Points, in no order, along strands that fork and pass close to each other.
Two points are linked if the straight distance between their rows is under 89.7. Some points are linked to none.
q686: [ 15.3  -9.8  36.0 -16.4  -1.3 -36.9  -5.7  15.7  18.6 -32.5 -10.6 -12.7
  32.8   0.4   5.5  21.4 -24.9  -0.9  15.6 -39.1  -0.6   3.9  12.0 -29.6
   4.9 -18.7 -11.3   6.8 -27.0   1.9  15.1 -21.7]
q544: [-21.0  10.7   8.4  21.9  13.2 -24.2  -7.2 -26.2   0.8  -5.6   6.2  17.0
  24.5 -10.0 -29.2 -18.0 -22.4  18.3   9.9  18.5  25.4 -15.1   2.4  -3.8
  16.3  -5.0 -10.0 -18.8 -23.1  10.2  12.6   4.7]
q4: [ 13.9  -4.0  22.6  14.2 -10.0  -8.0 -20.1  21.8  24.9  -2.2 -18.1 -13.7
  12.7 -22.2   3.8   7.5  -0.9 -19.3 -24.1 -41.6  -9.1 -14.7  -6.2 -51.3
   2.3 -23.3  -7.0  -4.4  16.4 -17.2  10.8   5.3]
q492: [ -5.7  16.9   3.5  18.6  13.8  11.0  35.3  -4.3   1.5  32.8  45.9   8.1
 -25.6   2.9  -6.7 -16.6   5.0  15.4  -4.0  20.6 -21.5   2.0   2.7   8.5
  16.5  30.4  21.4  -8.1  -1.3 -12.8  -9.5 -23.2]
q425: [-27.9 -29.0 -20.2 -15.1  -9.1 -18.6  42.0   2.7   6.9 -33.9 -39.0 -17.1
  17.3  11.6  13.6 -20.9  10.8  -0.8  -4.6  15.7 -46.8  39.0   8.4   9.3
  -4.2  -3.0   5.5   5.4  10.4  26.8 -24.7  12.5]
q186: [  2.1  -7.5  15.5   0.9  -6.4   6.4  21.2  10.7 -16.3   4.3  22.6  11.5
 -32.5 -30.4   9.5  -8.0 -14.0 -13.0 -15.2 -27.7 -15.1   0.7   5.6  18.1
  25.2  24.6  17.2  10.1  -9.4 -12.3  16.7 -27.9]
q178: [ -8.1  -7.0 -17.4  -9.2   6.5   1.8 -13.4   8.8  14.9   1.2  41.8  14.2
  -9.0  25.5  -1.8 -16.8  10.7 -13.7  13.7 -10.8 -17.0  12.9   0.9  14.1
  11.0  -0.8  23.6   7.2  13.0   2.1   4.0  14.9]
q992: [-10.7 -18.3 -16.0 -35.9 -15.8  -4.1  46.2  -1.1  -5.8 -18.1 -10.6  -9.1
   7.1  51.8  12.4  -9.8  -1.6  17.7  -4.8  34.8 -35.2  26.1   5.4  13.6
   2.1  10.9  13.6  -7.6  11.1  25.3 -20.0  17.3]
q852: [ -8.0 -13.2 -31.1  26.3 -18.8  18.4 -13.5   1.3   5.3 -11.9 -12.5   3.9
 -16.4  -0.4   1.7  -2.9  12.9  -8.9 -11.1  -0.5   7.0 -23.1 -12.3   1.2
   2.8  29.8   0.7   6.0  17.3  13.9  25.9  -4.4]
q548: [-14.5  17.5  20.8   3.6  23.8 -19.8  18.6 -33.1 -15.9  -8.1   2.8   0.4
 -24.9 -18.2  -4.4 -27.4  -3.5  54.8  34.4  16.4   4.8  17.4  -9.7  -0.9
  19.1  17.9 -29.0   0.2 -20.0  15.4   5.2 -22.5]
q320: [ 34.7   2.2  39.0   1.8   0.2   7.8  -0.2   3.6   6.0   4.2  17.2  26.0
  17.8 -42.2  -9.2   3.0 -16.3 -22.0   3.0 -41.0 -22.4 -18.6 -11.6  17.8
  27.6 -26.9  16.3  34.6 -25.3  -9.6  23.3  11.2]
q473: [-22.9  17.9 -12.0 -15.6  10.0  -2.9  -0.2 -19.9 -20.5 -14.3 -41.5  -1.1
  -8.4  16.0 -10.4  -8.2  26.9  11.3  20.6  13.6  16.2  -5.8 -18.1   8.5
 -18.4  -3.2 -18.2 -19.4   4.7  12.0   4.5  17.1]
q769: [ 37.1  10.8  29.3 -21.3  -7.0 -16.0 -44.5   4.8  17.8  -5.3  -4.6  -7.2
  36.5  -4.4  -2.6  25.0  -7.8   0.6  13.9 -23.9  27.4  -1.3   5.6 -27.9
  -9.1 -16.3 -39.4   4.2 -12.6   3.6  25.0  -9.3]
q366: [-31.0   8.4  11.9 -27.1  22.0 -29.8  19.6 -17.8 -25.9 -39.2   5.5  21.9
   4.7   8.4   6.4   4.5  11.0  28.0  21.0  10.2   1.8  17.3  -3.4  38.5
  17.8  18.4  24.1   6.0 -10.2  12.7  -2.5  -4.9]
q427: [-17.8  11.8  11.9   8.6   4.1 -29.3 -21.5  14.6   2.2  15.9  21.5  14.3
 -29.4  -2.2 -11.5  -3.5   5.6 -20.8   3.0  -2.7  -1.6  12.6   6.9 -15.7
 -17.9  -1.2 -24.8  -2.7  -7.0   2.6  14.0 -15.6]
q740: [ -4.3  10.5 -24.1  12.4   1.0  -1.5   8.6 -12.1  -4.8  -4.5  33.7 -10.0
 -14.5  11.7 -33.3  28.6   6.8   7.7  -0.9  33.1  10.5 -23.7   6.5 -23.0
 -23.6  -2.1  -0.7  17.2 -12.1  -9.3  -5.3  -4.9]
q876: [ 21.5  17.1   4.2   3.9  17.1 -34.5 -61.1   3.1   3.3 -18.9 -18.3  -7.8
  21.4   8.5  -5.4  20.3   2.4   9.0  23.4  -8.0  49.7   1.1  -0.6 -22.4
 -27.5 -17.5 -30.6 -16.9  -7.0   3.2  11.7   8.1]
q714: [ -0.2  -7.7  -2.4 -37.4  -6.3 -14.3 -11.1 -20.0 -15.1   0.2  -4.2 -35.6
   7.9  -0.3   8.1   1.8  14.0  21.2  -9.6  15.7   4.8  19.8  -7.7  -7.9
 -34.7 -24.4 -40.5  13.8   6.2  24.5 -22.7  -5.0]
q464: [ 13.7  12.3 -11.5  53.6 -11.4  47.2  35.7  -1.0   4.8  14.8  24.4   2.8
  -8.2 -26.5  -8.2  -7.0 -17.9 -27.7  -7.5  -6.7 -18.3 -45.8   3.3  28.1
  10.5   3.6  -4.4  35.6   0.9 -23.6   5.1 -12.5]
q938: [  6.3 -22.2 -19.0   9.9  -9.4   6.4  -6.4  -4.7   4.2   3.1  26.9 -14.0
   2.5  36.3  15.2  21.8   0.6 -23.9 -38.1   7.4  -2.9 -16.0  11.1  17.8
  -5.0   6.3  25.7 -18.0  -2.7 -13.4  -8.3  -6.1]
q527: [  5.0   8.3 -14.5  -9.8   4.3 -26.8 -29.1  -6.5  17.8   0.9  20.9   6.1
   1.3  31.3 -16.2  27.5  -2.8   5.1  -0.6  18.7  41.5  21.7  23.1 -18.6
 -36.6 -20.2 -15.0  18.0 -10.0  28.1  -0.8  -1.4]
q575: [ -5.6 -30.4 -42.5  -5.4 -36.3  29.9 -10.0   0.3   0.7  22.7 -12.8  13.7
 -15.2  23.2  12.8 -17.7   1.0  -3.9  -9.9  17.3 -21.2 -10.6   0.2  30.2
   2.6  19.1   4.3  -9.5  54.0   1.0 -28.2 -20.6]
q889: [ 11.0  10.5  33.7 -14.6  12.5  13.1   3.8 -20.5 -11.0   2.4   4.9  12.5
  40.9 -34.1   5.0  -8.1  -5.0  -0.9  19.1 -21.6   7.5 -19.6 -12.3  31.3
  24.2  -9.6  13.5  38.4 -16.2 -10.2  10.7  11.3]
q804: [  8.7   5.2  -7.1   4.4  -8.7 -14.1   9.5  -0.7   1.2  15.1  25.0  -0.7
 -28.0  30.2 -18.8  27.5 -26.0  11.8   0.6  29.6   9.3  19.5   7.6 -31.6
 -18.4 -12.3  -9.8  11.3 -22.1  25.5  -7.0 -10.5]
q50: [ -7.0 -49.1 -36.2 -20.4 -27.5  24.8  -6.0  25.6  -4.5  -0.4 -21.5  10.0
 -13.0  25.0   5.6 -19.6   8.8 -21.9   2.4  -7.0 -15.4  11.1   5.3  34.6
   8.1  19.3  14.4  -2.6  51.5   1.1  -0.4   2.6]
q555: [ 14.5  13.9  13.7   5.8  14.6 -20.2  16.1 -10.7   2.9  -4.2  -0.2 -13.9
   5.2 -32.9  -5.6   9.5   4.0   7.7 -19.8 -18.4   1.9   4.4  15.1 -27.7
 -10.5   8.3  -5.8   4.2 -27.6 -14.0   6.8  -7.8]
q306: [-27.0   6.7  34.3  -4.7  34.9 -35.1  -4.1 -13.7  -1.9  -9.2  -6.5  28.1
  -8.2  15.8  -9.0 -23.7  -4.7  31.7  54.4  -1.7  -1.3  25.4 -18.7   1.5
  20.0  20.2  -2.1  -5.4 -28.7   7.4   8.4  -4.8]
q909: [  4.9  -0.6 -31.1  -4.6 -21.4  -4.9 -39.6  -4.0  27.3  24.3  27.1  20.2
 -22.5  52.4   3.3   2.1  15.8  -5.4  -1.4   2.6   1.4  19.0  -8.0  19.4
 -32.9  -9.6  -7.7  -5.4  36.0  14.0 -18.1   4.3]
q346: [ 12.8  14.2   0.1  -6.9  -5.6 -33.5 -22.4   8.9  33.4  12.5  18.8  25.6
  -5.5  27.5 -17.7   0.9  -0.6 -25.2  15.3 -19.7   0.3  13.4   0.6 -17.1
 -14.6 -15.0 -15.9  -0.5 -11.8  -2.1  33.1   3.9]
q295: [-32.2   6.8 -17.8  11.1  -0.4  14.5  14.2 -11.5 -24.3 -14.7 -27.2  -5.8
 -32.5 -11.5  -8.5   5.3  22.1   6.7  14.9  21.5  12.8 -19.7  -6.0   9.6
  -4.3  27.2  -0.7  -4.3   7.9   9.9  10.1   0.4]
q729: [ -1.5   8.5 -21.5  -4.6  25.7  38.2  45.3  -3.3 -16.0   1.5   4.5 -17.1
   4.9   7.0  12.3  -0.6  40.0  23.0   7.0  30.9 -27.2 -11.1   0.8  11.1
  14.4  26.3  11.3   3.8  13.2 -12.0 -26.5   6.3]
q91: [ 13.7 -12.1   9.4  10.5 -27.1   1.4  -5.1  38.8  28.8   1.6  -8.0   0.2
   6.0 -15.5   8.1 -19.6 -20.7 -37.5 -21.8 -44.4 -26.3 -13.1   0.6 -12.8
  -4.9 -16.2  10.2 -13.5  12.5  -7.9  17.2   4.0]
q225: [ -4.7  12.3   5.2 -26.6  12.9  -6.7  14.2  -3.3   9.3   9.8  11.7  16.7
  -7.3  28.6  -5.7 -34.2  12.7  -4.0  12.1 -27.7  -0.2   4.4 -16.6  16.1
   9.4  19.6  -9.2  10.8  -3.7  -9.6  20.1   7.6]
q578: [ -9.6 -11.7  -9.2  -7.7   8.4  19.5  13.3  -4.0 -15.4 -14.0  -9.3 -12.5
  -0.4 -17.8  12.6   4.2  25.5 -11.1 -23.3  -0.5   3.3 -13.1  19.0  29.2
  -5.8  -2.4  39.5  -2.0  17.9 -12.6 -16.5  12.5]
q784: [-19.3  30.3 -25.0   4.1   8.7   2.9  12.6 -11.8  -9.2   8.3  34.9   2.0
 -46.0  20.1 -25.1  -4.9  27.3  17.0  -6.5  29.7  11.1 -17.4  -6.1  -6.0
 -21.5   2.7  -3.0   4.4   9.0  -7.8 -13.8 -10.0]
q893: [ -9.7  13.0   5.1  26.5  -3.9  -8.4  27.7  -5.1  -3.6  16.3  49.7  23.0
 -24.9 -18.3 -18.0  -3.5 -18.1  20.3 -12.0 -11.8   0.7   4.1  -4.2   1.5
   8.3  14.0  12.4  -4.2 -17.3 -16.4  16.5 -21.1]
q193: [-26.2  16.2  -2.4 -11.3  16.9  -0.9  29.1 -14.5 -22.5 -20.5  10.0  10.1
 -10.0   5.0  11.9  -3.0  47.6  19.2   8.6  36.5 -20.2  -8.5  -0.6  34.4
  20.3  24.9  32.3  -6.9  10.5  10.7 -14.4   0.9]
q566: [ 19.6   1.1  -2.1  15.1 -23.3  28.8 -22.0 -10.5   9.8  16.5 -24.0   6.2
   9.2 -20.6  -0.1  25.0   2.6 -38.8  -3.4  -8.4   7.2 -36.5   5.9  11.5
   4.1  -9.1  -6.5   3.5   0.9 -15.1  16.0  -0.3]
q250: [-16.0 -11.2   4.5  11.7  10.3  30.5  -3.7   4.8 -16.8   3.9 -38.4   2.4
  14.8 -41.0  23.1  -5.4  24.3 -18.7  -9.0  11.9   6.0 -31.8  -7.3  37.7
   8.9   3.3   4.5   8.6  23.6  -9.7 -16.7   4.0]
q998: [-18.1  -7.5 -11.7 -10.8  17.6  -0.7  13.0  -5.3 -12.4 -23.1   3.8   4.4
 -33.3  22.8  14.8  -4.6  31.9  12.6  15.5  53.7 -25.4  33.4  -4.0  38.8
   4.8  21.4  12.1   9.8  25.5  42.0 -16.4   6.1]
q78: [ -1.3  -3.9   9.6  -2.6   8.6   4.8 -12.4   3.9  -5.4  -1.5  -8.4  -1.8
 -21.2 -17.4  10.5  28.0  18.8 -23.9  25.1   3.3 -20.1  23.2  -1.8   0.6
   1.8  -5.6  18.8 -15.1   2.9  17.5   3.1   8.4]
q141: [  5.3  12.5  21.3  14.7  21.7  -0.3  22.3  -5.6 -27.5   2.1 -16.4   5.8
  21.6 -43.9   0.3   9.6  -7.8  18.8 -26.0  -2.6  -0.8 -21.3 -26.9  11.1
  30.7  11.8  32.0  -9.2 -28.2 -32.2 -10.9  23.8]
q748: [  4.1  10.4 -18.9  -2.4   5.2  -8.3 -20.0   6.1  34.6  30.2  31.9   6.4
  -6.2  32.6  -7.1  -7.6  15.7  15.4 -10.0  12.7  28.8  13.8   0.8 -15.3
 -21.7 -11.6 -21.5  10.5  18.9  12.3 -14.8   2.9]
q342: [ -3.7 -12.5   5.6 -29.7  -0.1 -24.2 -17.5  20.6 -10.2 -24.1 -42.6 -10.6
  18.8  22.3   4.9  10.7   6.4  -0.2  28.8 -10.7   3.1  26.0 -17.5  -9.8
 -15.8  -1.5  -8.5   8.2  11.0  37.6  12.5   5.4]
q248: [ -3.9  -3.6  37.5  -5.7  22.1 -46.0  10.7  -1.1  -1.2 -21.9 -26.2 -13.9
   8.0 -19.6   2.8   6.4 -13.3  20.7  -2.3 -35.7  12.7   1.9   1.3 -41.5
   6.3  -1.9 -16.6   3.3 -43.0 -12.6   1.3 -12.7]
q894: [-16.0  25.9  23.9  17.4  12.3  -6.4   5.1 -37.6 -22.9  -7.6  -5.1  10.9
  32.7 -47.2  -7.6  -5.9  -5.1  29.4  -1.7  15.4  23.2 -25.5   1.8  18.7
  15.9   3.5  15.5 -21.4 -23.3  -3.8 -11.9  17.7]
q336: [ 16.7 -19.4 -17.2  38.3 -20.8  44.1  -9.0  -6.3  10.4   0.7  -3.4   5.8
   3.7 -11.2  17.7  -0.1  -1.4 -29.1   1.5 -11.5 -21.5 -17.7  -2.4  24.7
   5.5  23.7  17.1   3.8   8.3   0.4  24.2  -8.0]
q928: [ 16.8  29.8  -3.7   8.2  -2.6  22.5  10.6 -28.8   1.6  14.9   6.6  -8.0
   4.8   0.1 -10.6  26.4   0.4   6.4  -4.0  12.0  26.6 -31.9   7.0 -20.2
 -13.9 -20.2  -4.8 -28.5  -5.8 -32.7 -33.7  22.6]
q868: [ -2.0 -26.1  -5.8 -26.4 -15.5 -15.2 -20.9   3.2 -12.4  12.1 -15.8 -15.8
  14.4  22.0   3.1   1.7   3.1   3.8 -12.8  28.2 -23.4  28.3 -17.9  -1.0
 -22.5 -25.9 -15.0   9.3  39.0  25.3 -29.9   0.5]
q119: [ 12.2 -20.1  -9.2  17.2 -13.2  -5.8 -40.5  -4.3   6.8   3.2  -8.8   4.7
  12.4  12.1  -0.5   8.3 -13.7   7.4   2.7  13.4  23.6   4.9 -16.3 -36.2
 -10.8  -2.5 -27.6 -14.1  12.1  46.3  15.8 -23.0]
q742: [ -0.9  -5.8  13.6   7.4  -6.1 -20.2  -5.8   6.8  14.6  -7.1 -51.8   3.0
 -24.2  34.7  21.1 -19.7  -1.1   8.1   2.1   8.0  -2.9  23.7 -31.3  11.0
  -4.7  26.3 -33.0 -22.9  35.9  38.8   3.3 -13.2]
q424: [  5.9  16.4  -0.7  35.8  -5.8  26.9 -17.6  -3.6  13.7  -7.7  -0.5  10.4
   7.8 -47.6  -4.3  12.1  -7.3 -27.5 -25.6 -18.7  19.7 -43.4   8.1  10.8
  -1.8 -22.6   1.7  31.2   1.3 -24.1   4.3   5.3]
q536: [ -4.9  11.4   3.3  14.0  12.4  36.6   8.3  18.0  -5.9  -4.8 -46.2 -20.5
  -4.7 -35.1  29.6  -3.0  30.5 -19.9   1.2 -11.8  24.2 -23.6   8.6  24.0
 -15.5  -8.7 -12.5  15.4  22.1 -10.9 -13.4 -13.4]
q954: [  4.0 -19.2 -13.9 -14.0 -11.4 -20.1  -5.3   4.0   9.6   1.3 -16.3  -4.1
  11.0  46.6   2.6  -0.3  -8.9   9.6 -19.0  41.4 -11.2  24.1   6.6   5.3
 -19.5   1.6   8.1  -2.7  19.3  34.7 -23.3   3.8]
q149: [-14.1 -14.2  -8.9   7.9 -31.8  -3.2 -14.2  20.1   2.9   2.7 -38.1  -3.6
 -13.8  22.7  10.2 -15.4  -8.8 -17.6   2.2 -13.2  11.4   3.6 -11.5  -9.0
 -16.1   0.9 -29.3 -16.2  51.9  26.6  10.2 -17.9]
q275: [  5.5  -8.6  -8.5   8.6 -17.6   5.2  17.1 -23.8  24.8   4.6  19.2  -8.6
  -9.3   6.8   2.3 -15.9  -3.4  -0.8  -0.4  15.4  -9.1   7.2  -4.2  12.0
 -11.3   8.5 -22.0  12.7  -3.7  26.6   9.1 -26.1]
q821: [  3.4  -0.1   1.9 -23.0   7.7 -27.8 -40.5  11.4   1.8  -5.8   3.6   0.0
   7.1  20.3 -15.4  40.5  14.8  -9.8  -7.7  -2.5  34.1   3.2  12.4 -19.9
 -26.4 -16.1  -2.9 -11.1  -5.3 -10.5  -9.4   8.1]
q614: [ -2.6  12.9  10.7  -4.1  14.9  -3.5 -36.7  11.3 -10.0  22.5 -12.3  18.5
 -28.4   2.9   0.1   4.7  17.5 -26.7  14.9   4.4   0.0  -0.8 -12.0  -2.0
  -5.8   7.3  -3.7 -22.1   6.1  -2.2   9.3   1.3]
q623: [ 20.0  19.7  11.6  19.2 -19.7 -11.8 -23.3  28.9  49.5  -6.3  20.5  -0.6
   6.5 -35.9  -6.4  18.0 -12.5 -27.2 -25.7 -59.0   9.2 -14.5  17.8 -36.6
   6.3 -34.0 -17.7  10.9 -11.2 -18.1  19.1   6.3]
q602: [-29.0   2.8  28.4 -26.5  23.5 -38.1   8.0  -2.9 -18.0 -21.8 -16.5  20.7
  -9.4  23.1   8.8 -10.8   4.9  27.0  32.0 -22.6  25.5  25.3  -6.9  25.5
  10.8  14.2   0.6  -2.0  -7.2   9.6  10.9   1.9]
q626: [-17.9  23.3   6.2  -6.2   2.6 -31.3 -15.9   0.0 -17.6 -14.5 -46.1 -10.7
  -8.6 -10.5  -3.3  -8.6   0.3  15.1  14.7  10.2  25.4  15.3  -3.0 -18.7
 -32.4 -16.7 -36.5 -14.4 -12.9  18.8  -8.2  15.5]
q903: [-26.5  40.8  -3.8 -15.7  15.7 -38.6 -36.1  -8.0 -47.6 -17.3 -39.5 -18.1
 -10.5   4.6  -3.4 -27.7   9.3  44.6  17.8  36.1  30.6  14.9 -16.6   0.7
 -15.5 -22.5 -42.6 -26.5 -13.8  14.5 -21.3  10.4]
q374: [ 23.6 -26.9 -36.3   1.1 -10.0  16.7  -1.4   7.0  12.8   2.2  54.2 -11.9
  10.7  10.7  -2.2  20.4 -24.4 -14.5 -16.7  -6.0 -14.8   7.1  15.0  -6.8
   8.6  -7.4  26.1   7.5 -16.0 -12.2   3.9  -5.3]
q635: [-13.4  36.0  20.3  12.2  15.4   5.8  21.3 -30.0 -24.8  -9.6 -21.1 -20.8
 -23.3 -22.5  15.8 -31.9  16.3  45.4  20.2  28.4   9.4   9.9 -22.0  17.8
  13.8   5.6 -32.7 -32.4  -8.8  -8.2  -5.8  -3.0]
q597: [ -7.4  -0.5  -0.8  -1.6  13.7  24.5  35.9  21.0 -15.5  20.3  18.9 -11.9
 -11.1   5.7  -4.3  -3.3   0.4  30.3  14.6  33.9 -24.2  13.5   2.1  -5.9
   5.5  20.2   6.4   5.2   1.2  -4.6 -15.8  -3.9]
q384: [ -2.1 -14.3  20.2 -12.2  12.2 -14.4 -11.3  14.6   5.2 -29.2  -8.1 -25.7
  24.9   9.8  18.1   2.4  -2.5  -8.7  14.3 -18.7  -0.8   6.0 -12.7 -10.5
   8.1 -17.2  -7.4  17.2  -5.8  10.8   2.4   1.3]
q157: [ 10.7  17.9  -2.0 -12.1  14.6   7.6  -2.9 -34.5 -14.6  -4.3 -16.3 -31.6
  -0.5 -11.0   3.7  21.8   9.8  22.1   7.9  12.9  42.6 -18.7  -1.2 -20.0
 -21.8 -26.1 -22.6  -9.3 -18.0 -11.9 -12.6   9.6]
q465: [ -1.6 -17.2 -11.5  -1.1  -9.6  17.9  25.8  10.0 -19.6   2.3  25.9  36.2
   2.6  -8.6 -22.2 -26.0 -20.0  -8.0 -11.6  -6.5 -38.2  -4.8  10.1  19.3
  35.0  31.9  61.0  -4.8  -9.8  -9.9  11.8  25.1]
q45: [ 12.9 -17.3   6.6  -9.7  -4.4  20.4  10.6  12.5 -10.8   1.9   2.7 -23.9
  16.4  -2.8  11.3   9.0 -11.8 -27.2   1.2 -16.1 -43.8   0.9   1.5   4.0
  20.9 -11.5  34.4  -7.0 -13.3 -29.1  -6.4  15.1]
q501: [ 13.5   9.1   2.0  33.6  -3.2  13.4 -21.2  29.5  28.7   7.4  29.9  29.1
  -3.2 -27.7  -4.2  19.2  -7.2 -27.4 -37.6 -40.5  28.8 -20.4  21.4  -1.2
   1.2 -11.0   6.8  20.8  -0.1 -21.9   8.8   7.8]
q973: [ 29.1 -14.6  -9.2   2.2   0.4  35.0 -11.7  21.4  -4.7  14.6  42.4   2.5
   0.6 -10.6   4.7  12.0 -12.8 -23.3 -10.4 -22.8  -9.4  -8.6  10.9  -0.9
  13.3 -14.9  36.1   4.1  -2.2 -33.6  -8.3   9.1]
q695: [ 30.0   2.8  23.8  -7.8  -7.0  27.3 -20.2  16.0  10.7  30.8  27.4  18.5
  14.4 -37.1 -11.3  15.1 -18.9 -16.2  -9.1 -28.3 -13.5 -14.4  -9.2  -8.9
  18.4 -13.7  16.5  19.2  -9.6 -40.1  14.6   0.3]
q41: [-13.6   1.4 -13.9 -17.5  -8.1 -12.3   6.2 -12.1   3.6 -11.6 -46.1  -4.4
   9.6  28.9  -5.9   0.1  30.8 -20.2  17.9   3.4 -17.2   0.0  -7.0   4.7
 -22.4  -1.2  -8.4   5.1  10.3  18.0   9.7  13.8]
q873: [-15.3   2.6   1.5  40.0 -18.4 -16.5 -22.2 -22.4  23.0   5.4   0.0   8.7
  12.2 -11.7  -7.8  -3.1 -13.2  -0.6  -0.5   7.1  32.0  -5.1  -0.3 -20.9
   4.6  -3.8 -16.9 -25.9   3.9  32.0  18.2  -0.5]
q980: [  6.0   6.9   8.8 -20.4   9.4   5.9   2.1 -23.2  -4.2  -9.4  10.5   5.4
  20.9  -7.4   3.0 -19.7   0.4   9.2   7.7 -16.4  23.1  -6.2  -0.6  29.8
   6.2  11.4  -6.9  13.7 -13.6  -5.4  13.4  -7.9]
q516: [  0.5 -23.0  11.3  10.3 -10.3 -17.1   0.1   4.3   3.8  -9.3 -18.9  -2.2
   0.3  19.4  10.2 -10.0 -19.0  26.2  -1.2  11.1  12.5  21.4 -15.8 -10.2
  12.6  24.7 -19.0 -22.4   5.6  43.8   5.2 -25.8]
q993: [-14.5  -8.7 -10.5  -7.9 -10.7  -5.4  -2.0  33.0   9.7  19.0  11.3  17.5
  -8.7   7.0 -24.0 -27.1 -21.9 -32.3  -9.8 -32.6 -24.2 -14.3  -0.2 -21.9
  11.9  -6.2  15.5  -1.8  15.3 -28.6  17.5  15.1]
q828: [ -9.3   0.3  -8.5 -15.4   3.9 -17.9  -0.6  -0.7   8.3   6.3  15.0  11.8
 -28.9  32.2   1.3 -24.3  23.5   3.5  21.8  17.9 -28.2  42.7   3.6  21.7
  -5.5  10.2  12.2  11.2  24.4  36.1 -12.9   3.0]
q502: [ 34.8  24.4  -1.8   0.3  -5.1   8.0  -3.4 -27.2  20.9  22.8   9.6   3.4
  16.1 -28.0  -9.3  27.8   0.7   3.6 -23.9  -9.1  21.5  -3.9  12.5 -27.6
 -10.1 -14.7  -0.7  -7.8 -10.2 -28.1   3.1  10.0]
q48: [-15.8 -10.0  -2.2 -11.7 -12.7  -1.8   1.2 -21.2 -20.1   0.8   5.8   2.3
 -21.9  -9.8   2.8  25.5   8.9 -11.9  -7.6  16.6   1.8   9.9  18.0  -4.0
 -10.1  -3.1  33.7 -10.9   9.2   7.5 -11.0  -9.7]
q422: [ 23.7   5.7   2.0 -18.7  -6.7   2.9 -34.5 -26.6  -5.9 -12.1 -10.8 -30.2
   4.7 -18.0  -8.3   9.3  14.9  19.7  -4.6   9.8  18.0   3.2  -7.0 -34.1
 -34.7 -32.5 -55.8  -3.0 -11.6  -2.6  -9.0  -7.6]
q172: [  4.4  -8.0  16.4  -5.5  15.7   9.2  32.7   7.6 -28.1   7.1 -32.7   1.0
   9.1 -31.1   2.8  27.7 -14.3   9.1  -1.7 -13.6 -10.3   2.1  -8.3 -19.8
  29.6  20.7  19.8 -15.1 -18.9 -22.0   6.0  -0.9]
q644: [ -0.2 -20.6 -27.4  -0.8 -18.3  18.3  30.5  29.2 -10.1 -14.3   8.4   6.3
   1.5   4.4  -1.4 -34.3 -33.2  -7.9 -19.7 -36.4 -20.5   0.6  18.3  17.4
  27.0   2.6  48.6  -7.3   1.9 -27.0   4.9  26.5]
q918: [ 16.1 -14.1 -42.3  12.4 -20.8  38.1  -5.6 -15.5  16.8  28.9 -16.6  -0.3
 -21.3  18.0  23.7  -4.1  13.4  -3.3  -4.5  23.3 -22.3  12.3   2.4  -3.4
 -19.0  18.5   5.5  -9.6  38.1  13.5 -40.5  -8.4]
q900: [  3.3  -3.8  18.8 -12.3  19.2 -12.2 -10.0 -12.9 -16.0   4.1  13.8 -12.2
   3.0  11.2   8.3  14.8   4.4  16.9  -7.7  12.7 -10.5 -12.0 -21.5  -1.5
   6.2  12.1   4.5 -21.8 -19.5 -18.1  -8.1  -3.6]
q118: [ -2.0  -7.0 -11.2  15.5   8.9  21.0  49.5  25.2   0.8  -5.8  -6.5  -3.3
  12.0   5.9  -2.9 -18.3 -24.5  -9.4   3.5 -13.2   2.7 -14.7  11.6  -2.1
  21.7   4.4  25.3  18.5   4.0 -14.1  -0.2  16.3]
q292: [-17.8   1.8  -2.2  16.0  15.9  10.3  28.5  13.1   1.6  -6.2  24.1   7.5
  31.4 -12.7 -20.4  -1.1 -37.7  10.0   8.0  14.5  -5.2 -16.2  21.2 -14.2
  26.4  -2.2  25.4  18.5 -15.5  -7.2  -7.7  20.9]
q341: [-23.4  -7.9  14.2  -0.6  11.2 -13.3   0.7  -1.3 -14.5   7.5  32.4  11.0
  32.6  -0.9 -25.5 -12.0 -37.6  21.6  15.7  14.0  29.1  -4.1  13.0  -8.9
  15.4  -7.0   4.7  20.4 -24.2   0.9  -2.0  -5.0]
q530: [ 18.5  -4.1  -3.6  -0.6 -27.3  -6.4 -19.3  38.6  51.5   0.8  25.0   8.3
   2.0  21.1  -6.9  -4.2 -29.2 -33.0  -8.3 -42.8 -21.0  14.2  21.2 -17.4
 -10.9 -28.2  -0.5  -3.5  -9.7 -12.2  34.6   5.5]
q129: [  7.3  18.7  13.2  17.7   9.6  17.2  21.5  13.1   3.3  10.4 -41.4 -29.8
  -6.6 -16.8  25.9 -14.6  12.5  -1.2 -10.4   1.3   5.7  -3.9   9.9  -1.7
 -12.9   5.9 -33.8 -10.2   2.4 -23.7 -10.4  -6.5]
q728: [  7.3 -12.1  26.0 -20.3   0.8  12.3  23.8  12.8 -10.1  -4.8 -16.0 -13.2
  34.0 -20.2  -2.0  32.4 -24.7  -8.1   1.0   1.1  -9.3   8.6  14.1 -21.8
  11.0 -15.2  12.4  -8.8 -17.7 -16.0  -3.3   3.7]
q604: [ 27.2 -24.8 -28.8   0.7  -9.9  26.3   1.9   3.9  10.6  16.8  18.0 -23.6
   1.8  37.1  28.5  -2.3  16.0   5.1 -24.5  20.8 -34.0   8.7   6.5  10.3
  -8.9   8.7   7.3   2.3   9.3 -14.0 -28.5  -5.9]
q430: [ 10.3  -6.6   9.9  22.1   0.7  28.4  28.4   2.7  -4.4  21.9  18.7 -17.5
   0.0 -30.9   4.4  -4.3 -20.7 -13.8 -12.8 -13.3 -11.9 -14.1   0.6  17.9
  24.2  19.9  -8.2  29.2 -23.1 -12.5  21.0 -28.9]

Follow the links from the first point to the second, and from the first to the third. Name the last point that the two ways share.
q566; q909; q157 | q686
q78; q821; q555 | q686
q597; q341; q50 | q973
q193; q149; q644 | q544
q918; q742; q602 | q973
q728; q597; q635 | q193
q644; q575; q149 | q544

A fork is a point with three links. Follow the links from the first point to the second and name the forks in between, in order.
q4; q804 | q473 > q686 > q527
q384; q623 | q473
q868; q336 | q686 > q473
q566; q876 | q473 > q686
q918; q873 | q973 > q544
q894; q193 | q973
q536; q4 | q91
q527; q578 | q686 > q473 > q91
